A landscape with many valleys, sampled at points; each row gives a point and its height.
From any point a ball takes the steepest step (drop divided by distance) to one of its 2 nearest points. It stops when none of these is lower. Distance is the straight distance between rows; heights are no part of it.
K_702: [121 149  83 228  62 133 157 154  82 168  82 158 136 146 118  87 148 120
 131 152 130  62  87 149 137 156 130 114 106 122 160 134 126 132 154 140
 127 166 121 120 144 140 105 125 138 123 161 166 108 111 135 135  81 165
 148 126 145 121]  height 184
K_681: [ 97 170 118 116 102 196 172 155 126 165 144  87 103 130 111 149 101 141
 134 113 140 127 126 145 122 138 140 150 147 128 211  85 147 127 164 119
 106  98 100 153 126 170 177  95 139 133 165 131 163 109 173 156 119 143
 135 123  78  79]  height 537
K_290: [108 122 138 155 152 146 103 100  99 122 131 114 125  72 124 118 111 104
 140 148 100 141 148 130 197 121 134 104 169 110 119  92 120 131 108 114
 118 178 163 150  85 173  87 160 152 126  91 115 118 153 108 184  66 133
 119 169 149 132]  height 166
K_244: [116  96 147 127 132 152  96 118 141 111 115 127 144 114 123 148 134 107
 166 131 135 132 169 129 169 150  89 110 172 152 106 142 109 124 138 135
 140 113 162 153 106 103 129 124 159 133  82 102 148 130 113 106 135 137
 114 123 134 146]  height 262
K_808: [105 156 132  70 181 126 128 101 131 109 135  80 114  79 141 120 109  83
 103 132 137 147 179 120 146  60 142 132 198 130 156  54 185 132 125 117
  70 163 119 121 113 177 157 108  89 122 136 124  86 144 147 194 129 123
 130 171 147  93]  height 331
K_41: [138 140 177 172  94 134  98 149 100 110 154 170 118 154  68 134 182 139
 118 107 107 116 146 151 153 220  94 165 115 125 161 126 118 113 144 170
 173  93  89 108 146 128 138 129 164 121 123  87 174  92 136  97 152 120
 122 151 142 130]  height 292
K_569: [138 114  60 112 175  85 156 102  94  74 123 114 139  97 173 163 151 121
 153 125  83 127 109 126 119 120 194  97 122 115  84 130 106 130 140 151
 137 191 160 126  83 126 106 165 125 180 120 120 112 143 105 177 119 124
 156 124  90 111]  height 153
K_727: [ 78 161 135 157 155 163 168 171 127  87 165 115 143 160  85  86 144 151
 129  89 143 138 107 107 120 169 100 162 105 109 190 158 108  99  89  94
 123 118 105 120 154  97 137  99 159 101 137 137 170 130 169 108 172  91
  89 134  96 128]  height 318
K_584: [119 153 174 111 147 150 133 152 159  85 147 109 162 186 114 117 121 173
 116  97 165 139 121 122 120 120  99 174 127 113 177 180 106 135 104  99
 117  86 115 159 133  97 148  97 122 107 112 115 177 134 153  79 186  69
  83 117  99 142]  height 341
K_229: [101 119 124 205  90 151 157 144 123 181 168 176 130 182  92  84  44 163
  91 121 161 143  35 126 111 171 133 146  79  82 182 186 139 121 120  96
  98 107 130 146 115 159  87 117 154  89 160 173 100 123 112  86 133 147
 120  89  97 134]  height 327
K_199: [140 124  99 130 189 105 153 106 141  73 180 110 146 157 108  98 125 160
  99  84 116 160  99 139 108 133 148 137  97  96  88 145  87  94  78  92
 131 157 160 150  96  97 100 175 110 128  91 139 131 165  95 137 138  78
  90 148 107 186]  height 169
K_802: [120 167 159  87 122 144 116 106 143 143 147 142 100 109 118 123  99 133
  66 142 110 162 130 134 145 128 106 157 154 113 146 102 158 109 136 130
 133 123 106 137 124 182 128 132 115 107 130 122 119 114 124 157 123 103
 113 157 153 104]  height 270
K_70: [148 159 171 151  77 103 108 120 120 134 137 181 113 140  86 139 182 124
  71 143 130 107 145 154 131 195  74 150 104 156 157  91 147 117 134 181
 181  95  74  91 193 126 144 119 133 103 176 114 118 103 135  83 132 122
 147 145 177 141]  height 240
K_902: [ 78 150  74 116 153 149 182 122  80 135 115  96 147  83 118 156 175  78
 156 107  92 134 113 123 169 146 151  68 167 107 129 108 135 110 148 122
 120 188 174 140  97 154 138 118 165 158 136 134 139 133 113 191  85 120
 146 149 107  87]  height 238
K_814: [ 90 138  98 155 142 205 167 166  62 150 103  60 174 123 122 147 168  95
 146  96 131  88 132 149 140 143 151 101 174 104 176 122 126  99 146 100
  73 122 155 140  54 117 152 109 110 160 127 166 145 120 155 169 107 189
 131 176 102 117]  height 491
K_293: [129 102 186  21 110 119 136  87 162 138 104 148 124 125 167 192 128 155
 120 137 157 188 129 105 141 127  96  96 185 144  94 157 151 104 168 137
 145  72 164 159  98 140 170  98 120 148 117 116 167 103  84 119 170  80
 123 120 133  69]  height 538
K_68: [137 172  88 131 151 110 156 102 127 118 168 160 106 108  96 126 144 104
 104 146  81 151  93 121 117 148 159 103 109 108  91  93 118 124 135 122
 165 198 139  87 175 151 134 169 145 112 152 114 124 103 102 172  83  84
 158 145 123 128]  height 588
K_785: [125 143 146 125 137 147 121  99 117 141 131 131 117  99 129  97  84 134
 113 141 100 148 111 128 181 144 137 136 159 102 136 123 133 112 134 114
 118 127 136 167  91 189 104 134 126 128  94 140 110 142 110 175 111 128
  98 151 117  97]  height 219
K_745: [ 97 150 130 203 145 152 140 120 115 138 165 156 110 137  73  72 120 136
  95 121 113 143  78 137 163 209 119 134 101  86 132 138 108  80 100  81
 147 169 144 139 106 149  83 164 166  89 128 152 118 126  91 139  79 117
  98 162 117 163]  height 381
K_930: [152 106 116 140  90 132 115 162  91 111 112  87 126 127 128 169 123 145
 115 125 138  71 169 167  76 103 152 154 117 169 147 103 146 146 156 174
 126 102  93 131 116  94 152 122  61 128 156 134 133  95 155 111 147 204
 138 156 116 126]  height 686
K_460: [151 139  99 133 135  77 141 116 113  96 149 177 123 158 123 105 160 131
 169 142  83 154  87 127 153 181 126 114 102 101  80 155 114 120 120 149
 184 168 155  91 144 129  96 159 192 142 110 127 125 141  95 111 138  79
 141 102 112 116]  height 33
K_995: [123 166 117  15 143 111 152 107 129 115  72  99 133 111 180 192 177  89
 117 126 130 143 162 111 117  96 134  98 179 154 122  83 155 120 161 162
 114 123 127  98 130 135 166 106  96 170 160 107 114 140 132 162 148 116
 167 140 154  87]  height 422
K_895: [125 184  90 213 150 173 158 132  84 113 149 104 155 126  68 112 205 111
  59  86 138  79 105 139  82 160 104 156 120 117 144  91 125  88 115 101
 129 135  93  94 112 105 163 144  74 121 151 149 129  69 104 137  91 145
 126 206 124 189]  height 451
K_850: [131 148  88  89 167  93 168 122 151  84 153 104 107 128 137 107 115 111
 134 113 111 164 104 100 100  90 156 108 111 120 112 127 120 137  77 112
 120 180 112  81 181 124 122 136 123 109 134 118 111 153 159 154 141  67
 126 101 116 143]  height 206
K_535: [170 122 130  67 158  85  85 118 158  93 125 142 128 107 143 159 147  97
 132 152 122 156 176 112 109 106 102 120 141 169  85  96 148 157 123 161
 187 122  94  87 171 108 154 153 148 121 102  83 106 126 109 113 132  91
 159 116 145 159]  height 106
K_424: [ 78 182 111 198 171 158 170 147  80  77 157 114 146 141  79  58 200 137
 152  97 124 137  90 118 146 188 109 126  84  91 166 149  93  99 108  92
 128 161 123  95 159 117 123 117 148 118 143 146 142 138 134 143 128 110
  90 165 108 116]  height 295
K_994: [144 169 203  85 127 113  94 128 128 132 145 124  57 123 140 102  75 154
  94 156 100 157 139 139 162 142 135 197 154 129 198  78 180 120 141 161
 132 105  80 111 143 205 104 138 124 122 136 113  88 162 174 168 145  99
 132 128 153  79]  height 332
K_721: [115  77 108 132 115 119 133 108 153 137 178 162 106 131 112 127  68 151
 150 139 101 160  81 107 144 150 151  96 103 102  79 156  84 114 120 101
 141 148 183 172  93 156  92 152 174 105 100 130 159 128  67 121 102 123
 104 111  96 130]  height 247
K_506: [134 157 119 109 174 110 132 131 116  92 154 102  98 140 127 105  97 131
 146 119  96 156 115 129 128 122 175 153 108 110 162 129 116 138  97 128
 126 158 100 111 166 152  93 144 155 116 109 111 116 159 167 157 149  80
 136 108  86 126]  height 171
K_498: [151 112 161 109 178  92  83 121 186 100 148 104 148 147 134  73  88 149
  81 126 154 169 130 125 110  74 115 177 134 109 125 158 128 129  41 103
  98 122 121 135 155 103 114 139 112  92  85 121  85 172 149  94 155  80
  77 128 150 184]  height 291
K_308: [169 130 107 111 170  77 148 118 123  79 134 155 149 154 136 149 184 131
 156 118 107 140 130 122 121 170 110 127 129 135  79 159 108 110 122 161
 180 137 154 113 114  86 128 154 147 153  94 112 126 137  76 100 147  92
 140 123 119 158]  height 91
K_598: [146  78 104 133 106 119 136 113 136 138 166 182 100 140 115 176  89 167
 131 137 109 147  89 124 100 134 157  92  91 139  79 156 101 134 155 118
 165 116 165 177 114 138 125 133 151 113 126 135 171  91  79 110 132 139
 140 102  81 114]  height 274
K_305: [102 183 138 126  84 150 172 162 129 116 151 162  86 166 102 143 145 169
 123 117 114 127  89 111  90 186 119 151  96 134 178 121 125 109 152 128
 158 102  73  99 178 143 163 114 137  98 190 133 173  81 132 126 151  79
 144 122  93  99]  height 625
K_204: [123 164 125  98 147 111 135 132 105 103 102 131 129 123 145 152 152  95
 199 119 117 149 157 139 180 172 133 110 145 126 142 128 117 127 142 164
 139 135 120 115 151 120 124 109 200 170 112  90 139 153 152 145 129 107
 174  83 108  94]  height 160
K_222: [128 158 120 129 137  95 126 119 107 115 123 147 124 113 119 102 149  87
 177 159  79 135 112 137 182 180 128 108 131 101 138 133 123 133 126 164
 161 157 134  98 168 152  88 139 201 141 109 105 119 153 137 161 108  82
 164 103 148 114]  height 100
K_833: [ 82 149 101 160 130 185 145 140 164 159 172 132 130 119  66  98 106 122
  96 105 136 140 102  80 105 115 113 115 105 123 148 107 114 128  98  60
 116 141 113 121 174 134 132 119 148  70 144 118 151  91 107 131  94 115
 122 159 121 156]  height 561
K_810: [150  73 109 142  62 132  79 164 103 167 104 102 101 117 138 163  90 139
 147 140 121  73 184 154 116 102 165 145 121 176 150  94 139 162 179 175
 111  99 100 133 119 141 145 108 102 134 139 134 132 114 183 117 136 220
 136 127 127 102]  height 702
K_499: [104 146 151 181 102 154 135 136 132 166 165 165 103 149  78  88  62 148
  85 128 109 160  49 135 143 186 119 149  94  94 169 163 130 106 112 113
 140 112 138 130 140 179  84 150 171  92 136 152 104 131 112 132 114 115
 109 129 107 123]  height 356
K_566: [160 105 115  84 187  58 114  70 181 133 158 155 142 164 170 109  93 154
 122 125  95 166  92 111 130 110 150 115 128 114  33 171 130 131 108 137
 142 176 182 119 114 124  90 181 142 139  76 122  81 155  78 121 129  71
 119  91 129 155]  height 590
K_577: [ 88 177 106 107 177 170 165 117 107 126 125  77 127  93 131 133 149  74
 121 106 121 148 126 119 141 108 162 114 154 106 168  92 140 114 130 121
  70 150 113 123 113 171 152 117 112 129 141 139 114 133 143 194  98 122
 135 167 113 109]  height 283
K_292: [127 104 109 189 157 107 145 147  84  65 153 125 137 155 122  85 178 161
 193 109 120 102 107 128 131 185 148 128  92 118 128 183  90 133 110 128
 127 143 134 119 132  62 103 111 143 150 107 138 163 158 145  94 155 120
 122 107 104 164]  height 235
K_263: [110 171 102 174 117 152 160 133 120 144 169 176  89  99  75 124 159  99
 134 135  76 139 110 110 154 174 120 112 103 101 140  76 115 128 143 129
 176 165 116  90 203 145 149 139 211 102 158 100 162  88 126 165  81 116
 164 150 119 120]  height 577
K_71: [118 177 138 102 127 135 206 129 117  77 139 143  95 162 119 193 178 163
 111 112 110 154  85 120  93 171 116 101 113 121 136 123 116  99 140 130
 172 118 103  91 142 117 181 117 137 135 187 128 182  92 102 139 168  71
 148 122  67  77]  height 614
K_963: [ 97  69 105 150 103 149 113 127 173 188 110 127 170 108 152 119  85  96
 146 141 167 122 138  92 138  63 104  70 133 142  70 125 106 153  81  62
  85 162 171 142 136 108 112 124 114 104 130 145 118 142 113  85  73 162
 122 121 179 160]  height 279
K_435: [163 151 172  52  75  77 100 131 143 161  65 142  77 150 197 134 112 159
 106 182 171 104 141 131 102  75 144 171 113 135 149 110 192 141 170 180
 110  96  98 107 134 147 114 108  41 142 184 163  86 141 130 146 156 153
 150 120 155  82]  height 477
K_301: [134  56 153 131 127 120 105 134 109 124 118 123 139 119 155 171  93 168
 158 113 140  95 148 162 141 121 150 124 115 138 123 157  96 139 175 142
 106  68 170 202  30 124 146 125 110 148  92 144 170 121 120 133 163 192
 105 110  83 100]  height 351
K_639: [106  50 107 124 109 128  67 140 162 169  90 137 182 102 166 130 122 100
 184 144 164 115 175 104 121  72 101  87 124 161  72 158 112 164 125 110
 138 123 163 143 133  83 139 128 126 147 109 114 132 137 126  68 110 184
 136  81 157 154]  height 230
K_494: [107  48  94 172  85 128 126 141 121 162  82 150 164 144 139 126 159 110
 200 148 153  86 147 109 133 115 105  77 112 166  71 159  77 159 123 124
 145 159 175 118 118  65 129 106 151 137 114 122 154 133  96  68  96 180
 140  82 151 155]  height 180
K_39: [159 137 183  84  84 100  92 103 149 157  79 137 126 130 158 114 102 157
  71 160 155 117 142 147 113 110 112 163 144 138 154 146 189 122 155 155
  99  70 108 135 125 146 119 104  45 136 155 156  72 114 120 104 152 156
 114 150 179  99]  height 539
K_842: [151 119 145 134 161 116  84 116 153 119 103  84 178 126 146  83 136 119
 103 127 157 134 152 145 132  77  92 159 152 110 117 153 149 118  67 117
  93 126 129 142  96 103  88 136  90 142  72 136  69 187 144 123 155 108
  97 121 184 184]  height 333
K_698: [148 115 158 122 122 117 126 145 142  97 136 142 133 155 113 149 124 167
  96 102 143 122 132 155 106 156  99 166 117 135 141 149 116 115 121 140
 140  87 123 161 109 100 133 117 102 118 112 136 161 117 120  83 178 109
 102 131 125 145]  height 340
K_985: [ 95 162 105 132  98 215 182 141  92 189  96  68 113  94 128 167 125 118
 146 107 137 115 115 153 119 137 149 111 161 121 193  92 152 106 174 104
  65 100 130 150  94 148 202  93 127 155 144 156 155 112 168 170 104 176
 146 148  91  63]  height 517
K_168: [134 106 132  92 144 137  82 160 150 123 105  97 134 104 160 117 114 100
 174 150 179 132 207 112 124  72 120 145 138 156 149 123 144 164  98 138
 100 124  93 112 187 108 131  98 121 129 122 100 102 164 205 115 153 134
 136  85 146 145]  height 735
K_543: [171 176 187  60 125  85  90 131 107 133 102 110  54 131 194 117 127 170
  98 148 145 106 144 136 123 108 168 206 121 112 193  94 193 123 158 184
 109  95  89 114 124 177 107 125  69 142 172 139  82 166 173 160 149 134
 131 141 144  82]  height 405
K_679: [116  86 110 105  85 138 162 140 142 160 109 149 119 129 137 177 141 115
 203 140 129 125 122 108 147 129 123  67 129 151 102 152 114 136 162 109
 170 131 175 146 131 120 165  95 183 149 128  93 186 114 119 117 131 144
 142  76 105  67]  height 501
K_799: [114 114 131 116 185 139 145 145 128  73 163  90 163 110 115 158 146 140
 163  88 130 142 166 109 129 123 105 117 145 139 137 129  88 125 112 112
 138 126 148 144 104  82 170 119 137 119  97 102 191 138 127 118 141 125
 100 138 106 185]  height 228
K_228: [135 115 159  38 153 110 115  81 175 123 102 122 172 150 175 160 113 147
 107 127 144 156 136 112 132 118  92 119 180 133  83 167 141 113 152 121
 134  89 182 166  65 116 150 125 109 135  77 124 142 136  91 115 176  94
 105 137 148 109]  height 556
K_451: [159 131 132  82 120 108 170 159  96 110 111 142  82 151 160 195 153 142
 202 137 128 126 144 127 135 151 162 113 110 142 149 121 136 138 171 172
 148 113  83  95 149 139 159 121 176 163 153 109 172 147 153 139 162 117
 186  65  91  63]  height 222
K_395: [117 107 141  60  82 147 169 115 174 168 102 162 109 142 144 166 104 148
 144 128 147 159 106  97 140 138 105  68 141 126 122 165 119 122 176  98
 141 100 185 158 114 137 156  88 157 137 125 131 179  99 107 108 134 115
 136  88 121  57]  height 518
K_604: [123 152 150 109  70 136 157 156 156 147 159 169  86 170 111 156 100 148
 106 137 132 122 110 112  73 128 127 149  79 152 156 124 145 147 134 117
 148  94  81 103 194 133 146 100 109  97 200 133 169  88 144  81 156 112
 155  92 112 108]  height 637
K_284: [152 112 169 102 103 101 131 134 138 109 160 168 106 163  98 167  92 187
 100 106 114 141 102 127 103 169 120 151 102 132 109 144 113 113 147 141
 178  74 139 158 102 132 146 125 142 104 121 113 192  94  81  85 171 104
 114 116  90 122]  height 308
K_531: [168 124 162 156 117  91  57 106 158 151 115 169 133  81 101 111 132  78
 113 161 127 138 157 133 157 128  74 126 141 125 100 101 136 171 104 166
 157 123 100 100 191 133 106 164 166 119 105 108  77 126 126 128  71 118
 121 156 210 184]  height 275
K_86: [112 176  74 160 144 180 162 103 108 132 138 103 165 148  98 116 153 139
  49 106 138  97  68 148  60 159 126 157 128 117 135 148 122  82 145 109
 117 117 137 139  75 121 148 137  73 113 148 172 107  70  71 131 115 136
  98 196 112 155]  height 426
K_489: [ 92 105 100 149 180 135 151 129 131  80 145  99 151 132 137 116 145 129
 185  99 123 133 123 103 111 122 148 106 115 123  97 145  76 115  99 104
 115 161 157 137  95  80 113 126 117 127 101 141 158 167 123 128 130 121
 123 122 107 180]  height 204
K_485: [157 171 174  38 115  95 129 102 140  97 102 106 118 126 163 203 181 139
  86 128 122 157 157 123 107 125 100 138 163 149 128  85 172  90 140 169
 140  99  86 107 113 136 170 127  52 155 150 130 121 134 101 141 161  99
 155 159 161  94]  height 398
K_445: [160 145 170 193 107 119  74 136 127 134 123 161 124 100  89  74 164  95
 128 146 130 113 154 151 163 159  69 155 136 123 146 102 138 140 102 135
 150 132  94 107 178 131 106 143 180 115 116  95  95 130 175 119  90 128
 132 141 204 165]  height 313
K_351: [101  52  94 126 107 137  90 152 105 143  89  68 152  95 159 199 140  92
 163 125 130  83 184 140 106  93 145  92 166 170 106 124 121 148 164 138
 110 114 165 148  89  76 173 102  86 161 118 123 153 126 138 132 126 229
 133 137 117 134]  height 450
K_885: [132 151 188 173 100 156 111 133 149 175  96 132 132 123 111  58  85 119
  86 156 166 115 117 150 155  97  95 179 135  96 182 131 199 136 113  87
  82 119 103 130 149 165  63 100 102 115 151 154  34 141 190 123 100 132
 115 139 158 118]  height 436
K_886: [106  92 124 175 121 154 106 140 139 152 132 109 151 112 113 102 127  98
 117 125 163 116 151 115 120  71 107 114 133 144 116 116 114 145  86  89
  87 140 121 130 139 104 107 117  94 106 118 120 118 142 128 123  83 164
 110 143 164 178]  height 314
K_117: [166 149 183  74  81 100 141 109 125 116  97 153  95 119 156 221 168 154
  78 144 114 109 119 134 119 150 128 131 142 171 115  94 162  83 175 168
 175  83 102 100 104 146 168 132  70 149 178 117 143  98  88 127 148 120
 153 132 137  96]  height 346
K_759: [143  48 127 101 114 108  95 137 170 154 100 163 169 146 186 139  95 119
 174 140 157 139 141  94 103  62 133  90 103 157  61 189 117 165 139 120
 137 107 181 151 103  96 134 118 121 153 118 136 132 142 106  66 151 157
 129  49 132 115]  height 280
K_450: [120  74  84 107 122 129 131 143 101 136  85 119 138 110 173 195 167  93
 207 128 120  96 166 116 140 102 158  81 136 168  85 138 113 166 171 159
 154 152 163 143 111  83 176 104 154 171 116  94 148 128 129 127 132 177
 165  85 107 106]  height 481
K_359: [134 134  95 212  65 129 174 151  77 172 128 178 108 169 110 101 115 146
 142 146 115  94  55 139 122 175 170 112  68 106 144 170 115 144 148 149
 141 152 122 121 144 165  85 140 160 126 162 176 116 108 108 134 110 158
 145  85  96 102]  height 239
K_935: [ 82 182 113 141 120 212 164 165 142 181 172 110 106 116  91 122  91 141
 108 127 128 147 112 123  92 127 140 149 127 129 193 105 140 114 141  92
 113 118  94 142 145 176 170 118 160  85 144 127 175  91 135 152 111 109
 121 140  79 124]  height 551
K_520: [115  91 146 193  61 125 135 158  97 162 128 185 117 174 116  81  98 161
 141 131 145  99  79 148 153 181 144 136  81  90 162 195 107 154 121 130
 120 118 131 156 116 137  64 132 164 132 131 172 129 138 136  79 145 160
 117  79 114 115]  height 285
K_422: [126  97 136 123  85 158  76 162 127 158 100  85 109 102 137 113  81 103
 164 140 155  99 211 124 125  64 143 160 132 154 161  92 157 172 131 127
  93 111  79 121 180 137 129  98 114 130 144 124 109 150 213 124 117 185
 130 110 145 110]  height 721
K_89: [108 113 131  37 152 118 102 111 143 112 102  87 141  80 163 148 122  82
 127 135 141 165 200 126 134  86 123 115 206 148 122 103 162 144 143 130
  94 120 131 142 112 140 180  97 113 154 113 117 113 148 130 158 146 134
 148 137 162  95]  height 379
K_904: [165 130 165  60  89  87 146 124 118 116 104 162  74 152 162 216 162 152
 139 163 111 130 125 133 128 143 144 110 106 151 111 113 147 116 168 184
 172  82  87 101 133 132 151 132 117 156 164  99 154 114 116 116 171 118
 173  83 112  82]  height 284
K_762: [146  79 170 118 115 127  73 140 125 134  96 129 142 113 159 145 103 160
 180 133 139 119 172 166 169 148 126 128 154 147 138 180 115 122 166 170
 125  61 152 181  74 125 117 126 144 160  85 123 148 141 136 121 156 158
 114  97 107 120]  height 309
K_161: [145 154 114 209 163 119 152 133  80  77 132 123 141 132  99  68 187 129
 149 103 121  93 117 142 145 173 125 155 100 101 155 146 121 128  97 125
 119 151 117  97 143  96  97 131 126 133 118 144 117 141 161 111 132 118
 103 140 136 169]  height 265
K_875: [150 120  88 124 117  90 134 118 107 115  82 134 129 126 177 127 122 128
 158 136 113  91 104 139 140  96 161 106 123 118  78 152 114 144 150 160
 122 142 165 155  81 133  97 133 105 153 113 142 110 143 103 158 133 148
 135 106 124 110]  height 67
K_940: [141  97  86 115 187  77 113  83 168 113 148 140 173 131 164 105 149 109
 152 133 125 151 128  93 129  78 140 108 138 135  25 140  90 148  91 119
 141 215 188 105 118  89  92 181 155 146  86 108  93 160  97 125  89  94
 131  94 143 183]  height 599
K_303: [143 112 120 147 139  96  76 104 140 139  95 141 145  78 130 110 117  82
 120 151 125 120 163 139 165 105 106 110 161 130  83  98 118 145 110 151
 138 171 147 118 127 134  76 166 149 125  98 109  78 148 110 149  77 124
 117 150 195 161]  height 225
K_336: [ 95 139 120 172 110 165 126 137 155 166 173 165 101 115  63 118 125 112
 132 139 111 139 125 103 132 151  99 101 104 137 126  95 109 131 123  93
 139 142 128 114 206 129 147 124 213  71 137 102 168 103 118 132  95 126
 135 140 132 137]  height 569
K_227: [160 125 172 174  99 110  90 129 148 152  86 140 158 130 132  55 103 109
  71 154 168 112 140 142 154  85  93 146 122 108 126 145 172 151  85 133
  86 144 116 112 155 134  53 125 107 110 148 157  25 154 159 102 111 138
 122 136 199 142]  height 434
K_16: [160 148 142 108 116  84 126 117 134 103 164 173  83 133 104 147 170 105
 129 159  95 142 138 124 125 153 103 137 106 164 116  66 143 133 119 178
 180 136  80  61 209 125 140 145 152 114 150  89 141 115 138  98 142  90
 172 118 153 159]  height 172
K_326: [145 157 133 120 190  96 112  97 184 102 179 115 154 156 105  89 140 121
  68 102 140 178 106 108 108 104  94 138 112  93  87 117 107 127  37  99
 122 152 113  94 173  92 115 167 122  99 104 111 104 127 127 105 128  54
  79 154 170 199]  height 260
K_283: [162 109 113 120 214  93 121  95 145  74 185 120 149 147 125 135 160 159
 112  90 108 163 126 121 102 132 116 151 116 125  61 130  93 114  81 118
 188 150 159 136 116  73 129 179 145 135  80  97 144 138  85 107 147  69
 106 126 127 199]  height 135
K_115: [127  45 136 112 114  98 126 129 148 145 110 128 141 138 177 164  83 158
 146 123 148 100 122 123  94  83 181 121 104 137  85 167  95 150 155 110
 122  77 164 192  70 111 141 118  97 137 112 144 176 107 102  94 179 194
 121  78  90 108]  height 337
K_685: [116 127  98 116 106 159 144 155 154 137 106  89 134 138 134 148  85 146
 118 114 155  97 133 127  79  86 139 132 137 146 154 134 128 141 132  95
  89  98 107 146 114 101 153 100  59 114 148 149 146 106 154 114 143 163
 117 139 111 123]  height 668
K_213: [137 126 137  56 166 143  80 148 148 117  91 125 173 101 168 128 151  94
 198 138 163 165 217 118 154 118  95 126 160 158 140 145 137 146 111 163
 130 105 103 128 150  89 161 128 160 157  86  68 112 158 168 107 156 111
 163  77 150 137]  height 745
K_281: [ 89 153  83 203 151 203 171 151  83 134 128  77 161 115  86 125 188 104
 123 102 135  76 132 140 112 133 126 130 143 131 157 101 114 108 124  97
  93 134 124 111  95 105 155 127  96 125 162 146 135 102 135 138  84 182
 124 204 124 167]  height 469
K_715: [107  76  99 156 134 163  91 142  81 129 118  62 147  84 152 174 100 126
 146 126 113  89 172 157 120  95 173 127 180 165 126  89 121 141 153 118
  83 131 142 163  68 125 145 114  75 147 111 147 121 118 133 164 100 226
 117 176 117 143]  height 416
K_974: [115 118 150 115  99 152 119 106 148 192  65 125 140 118 173 105  78 136
  80 154 171 113 130 139 134  90 123 134 174 128 138 138 172 143 171 103
  81  93 143 153  85 158 139  79  64 139 149 167  96 109 119 139 137 193
 114 152 155  70]  height 589
K_312: [ 97 110  75  70 169 120 173 113 133 118 119 109 144 108 148 167 146  93
 146 119  88 144 107  94 125  99 165  72 140 126  80 134 102 131 149 111
 124 194 183 130 106 132 147 117 141 151 131 122 148 138 119 175 113 107
 151 120 109  92]  height 197
K_299: [157  89 126 195 116 136  77 144 103 122 137  97 128  92 106 123 117 110
 109 133 137  85 187 151 119  91 138 145 126 156 121  76 123 166 100 142
 103 134  92 123 150 107 113 153 104 107 113 118 114 130 164 134  91 194
 122 164 149 191]  height 348
K_831: [137 153 199 151  86 149  79 130 131 170 132 133  75 106 117  58  79 133
  87 155 128 118 149 161 156 136 115 201 145 131 204 118 194 120 139 137
 117 101  80 132 138 199  78 132 123 115 162 143  57 141 200 138 114 140
 126 137 145  90]  height 388
K_345: [120 196 107  86 141 125 201  99 125 104 158 140  81 133 124 147 160 123
 102 115  80 161  60 109  93 160 158 107 114 103 125 108 128  86 129 132
 153 151 108  90 174 162 141 150 103 148 175 138 137 104  86 175 136  60
 159 136  92  90]  height 601
K_271: [175 111 144 152 148  72  82 112 144 142  84 139 178 157 169  50 104 123
 110 143 156 110 119 143 140  81 121 146 116  94  92 179 166 134  80 143
 106 152 135 140 110 106  59 149 104 142  91 161  33 194 117 111 135 122
  99 109 185 179]  height 380
K_108: [124 130 137  99  88 151 157 144 164 162 117 142 113 156 138 136  79 160
 128 125 159 119 109 119  78  85 143 129  95 142 162 165 136 153 145  95
  93  76 104 148 146 144 147  77 103 119 158 153 154  95 158 104 154 140
 131  87 100  75]  height 653
K_873: [118 158 113 188 151 157 141 104 118 127 170 140 155 171  83  82 146 152
  56  90 125 131  59 143 122 179 116 154  97  86 134 153 112  69 111  92
 139 130 150 143  87 136 110 161 118 101 129 162 116 105  64 120 109 125
  90 188 123 184]  height 400
K_58: [138  99 143 192 141 156  74 159  57 121 151  68 134  85 125 133  96 127
 109 118 123  99 191 167 144 111 163 164 153 158 152  70 145 125 115 140
  97 116 106 170  96 131 141 158  93 128 106 137 118 126 165 155 100 192
  95 201 116 159]  height 382
K_474: [112 174 105 105 212 113 138 104 180  90 164  95 144 118 100  95 142  92
 110 100 129 177 115  88 115  81 119 109 116  90  99 111 112 146  70  79
 103 179 119  77 178 101 123 133 133 110 125  97 118 145 149 146 119  52
 137 138 145 175]  height 234
K_159: [106 129 114 148 125 141 157 138 109 109 170 119  96 141 103 114  84 164
 167 125 103 140  88 129 128 147 180 125 111 101 167 143 101 134 121 104
 119 138 108 147 134 151 118 139 158 111 116 138 159 149 148 143 142 125
 121  98  63 123]  height 208
K_203: [120 104  74 204  82 123 139 136 112 163 109 149 130 137 106 119 162 108
 154 141 129  70 114 142 125 117 131  92 104 141  89 118 104 150 136 125
 132 157 145 110 137 100 103 131 129 126 156 142 151  99 107 112  81 187
 148 133 152 142]  height 105
K_496: [152 148 168 210 108 142  97 154  87 130 128 129 109 117  84 106 142 118
 139 140 110 105 159 165 166 172 114 165 114 135 180 103 125 128 135 156
 128 111  78 117 160 144 100 128 167 118 138 115 115 115 190 119 118 141
 126 154 140 137]  height 334
K_265: [161 106 129  47 172  72 121  68 173 106 135 135 157 167 178 122 142 147
  89 127 135 164 124 107 110 100 110 122 155 133  36 158 137 122 128 140
 150 123 200 132 103 119 133 161 100 146  85 131 100 138  63 107 171  65
 100 127 151 153]  height 574

Two balls start at each pair of points below. Name the first point that both come to, or write -.
K_117 / K_293 | -
K_168 / K_351 | K_203
K_71 / K_395 | K_203
K_935 / K_698 | -

Where does a ball stop that starts at each point below?
K_485 | K_460
K_299 | K_203
K_86 | K_203
K_305 | K_203
K_566 | K_203
